The views of a scene show one set of named points, each view turned or mirrored, and shifted as a whole, with a little noise and some points left out.

Scene 1
View 1
Rup: [-23  43  20  25 -15 -10  14   9]
nin: [-13   3 -21  33 -10 -10  35  28]
nel: [-14   0 -29  24  -8 -16  -2  13]
vuf: [-27  37   7 -18   1  18   9  19]
rit: [-24  35   7  10  -8  -2  14  14]
mula: [  6  10  -2  13   5 -12  11  -6]
kufan: [-31  25 -23  26 -18 -23 -37  10]
gavat: [-25  15 -19 -31   9  11 -25   9]
Les: [-35  31 -13 -12  -5   4 -19  19]
Gusa: [  9   3 -11 -11  19 -13 -39 -29]
logu: [ -3  19   4  14   0 -10  10  -2]
ruz: [-22   9 -20   8  -5   3  24  29]
View 2
Gusa: [-14  12  28  21 -10  39  -3  37]
rit: [ 19  16  13  16  18 -19 -29  17]
kufan: [ 12  36  -4  22  14  16 -35  -7]
Rup: [ 28  10  24  19  22 -33 -41  18]
nin: [  4 -18  26  12  56 -11 -37 -12]
nel: [ -3   3  18  18  35  18 -29  -9]
vuf: [  5   1  -4   7  18 -40   0  27]
gavat: [-19  10 -13   6   6   2  15  20]
Les: [  5  24  -4  15  14  -2 -15   7]
mula: [  3  -8  38  18  22   4 -24  23]
logu: [  8  -2  32  15  21  -8 -27  24]
View 3
nel: [ -2  35  -1 -24  13   6  -8  39]
Gusa: [ 37  11 -42 -11 -12 -23 -10  29]
Les: [ 18  10  13  -8  -3  15 -15  -4]
vuf: [ 39  16  28   7  18   5   1 -13]
rit: [ 35  38  10 -24  13  14  -1   0]
Rup: [ 43  52  16 -26  31  17   6   2]
gavat: [26  5  2  7  0 -8 -4 13]
ruz: [ 5 31 33 -3 27  8  1 23]
kufan: [  7  31 -11 -41 -10  26 -22  10]
nin: [ -1  51  27 -16  40  13   4  41]
View 4
mula: [ 38 -13 -15  38  -1   0   4  20]
kufan: [ -6   1 -30   9  35 -20  19  30]
logu: [34 -8 -8 32 -5 -2 13 26]
ruz: [29 -6 15  1 13 21  6 27]
vuf: [ 24  26   4   1 -23  10  -2  46]
rit: [12  6 -7 17 -5 -9 25 37]
Rup: [ 11  11   6  22 -27 -13  49  46]
nin: [ 32 -28  19  13  21  18  22  17]
nel: [ 22 -20 -12  17  34   2   8  18]
gavat: [ 20  25 -29   0   9   1 -32  39]
Gusa: [ 31   6 -60  40   6 -18 -26  26]
View 5
ruz: [  9 -10  -6 -25 -34   2  -2 -44]
mula: [ -7  -5 -25 -22   4  32 -28 -44]
vuf: [ 22 -16 -20  -7  -7 -24 -25 -33]
nin: [ -4   4  -8 -38 -39  25  -2 -52]
Rup: [-13  15 -31 -16  -5   0 -29 -37]
gavat: [ 19 -45   3  13  -4  -4  -7 -13]
nel: [-15 -13   3 -14 -24  35   4 -32]
kufan: [-33  -3   2  13 -15  17  -1  -2]
Gusa: [  0 -53  -1  15  26  44 -21 -17]
rit: [-11   1 -22  -6  -5   2 -25 -25]
Les: [  3 -19  -4   8 -13 -14  -7 -14]
logu: [ -3  -9 -18 -18  -1  23 -23 -41]
View 6
mula: [ 18   2   2   9 -16  12 -14  43]
nel: [ -6   9 -25  10 -15  11  -7  25]
vuf: [ 50  22   1 -11 -21 -27  12  26]
logu: [ 20   8   2   6 -24   7  -6  44]
Rup: [ 22  14   4  -2 -51   0  17  50]
ruz: [ 23  11 -30 -15 -16   7  14  18]
nin: [  8   1 -30 -12 -28  33  13  28]
rit: [ 18  21  -1   8 -40 -13   9  37]
Les: [ 19  27 -14  10 -17 -34   8  16]
gavat: [ 30  24 -10  15  10 -41  -9  10]

In a view up to two points have been moved. Name them for each view, in the order of its rows, or write -.
view 1 | rit
view 2 | Les
view 3 | gavat
view 4 | Rup
view 5 | mula
view 6 | -
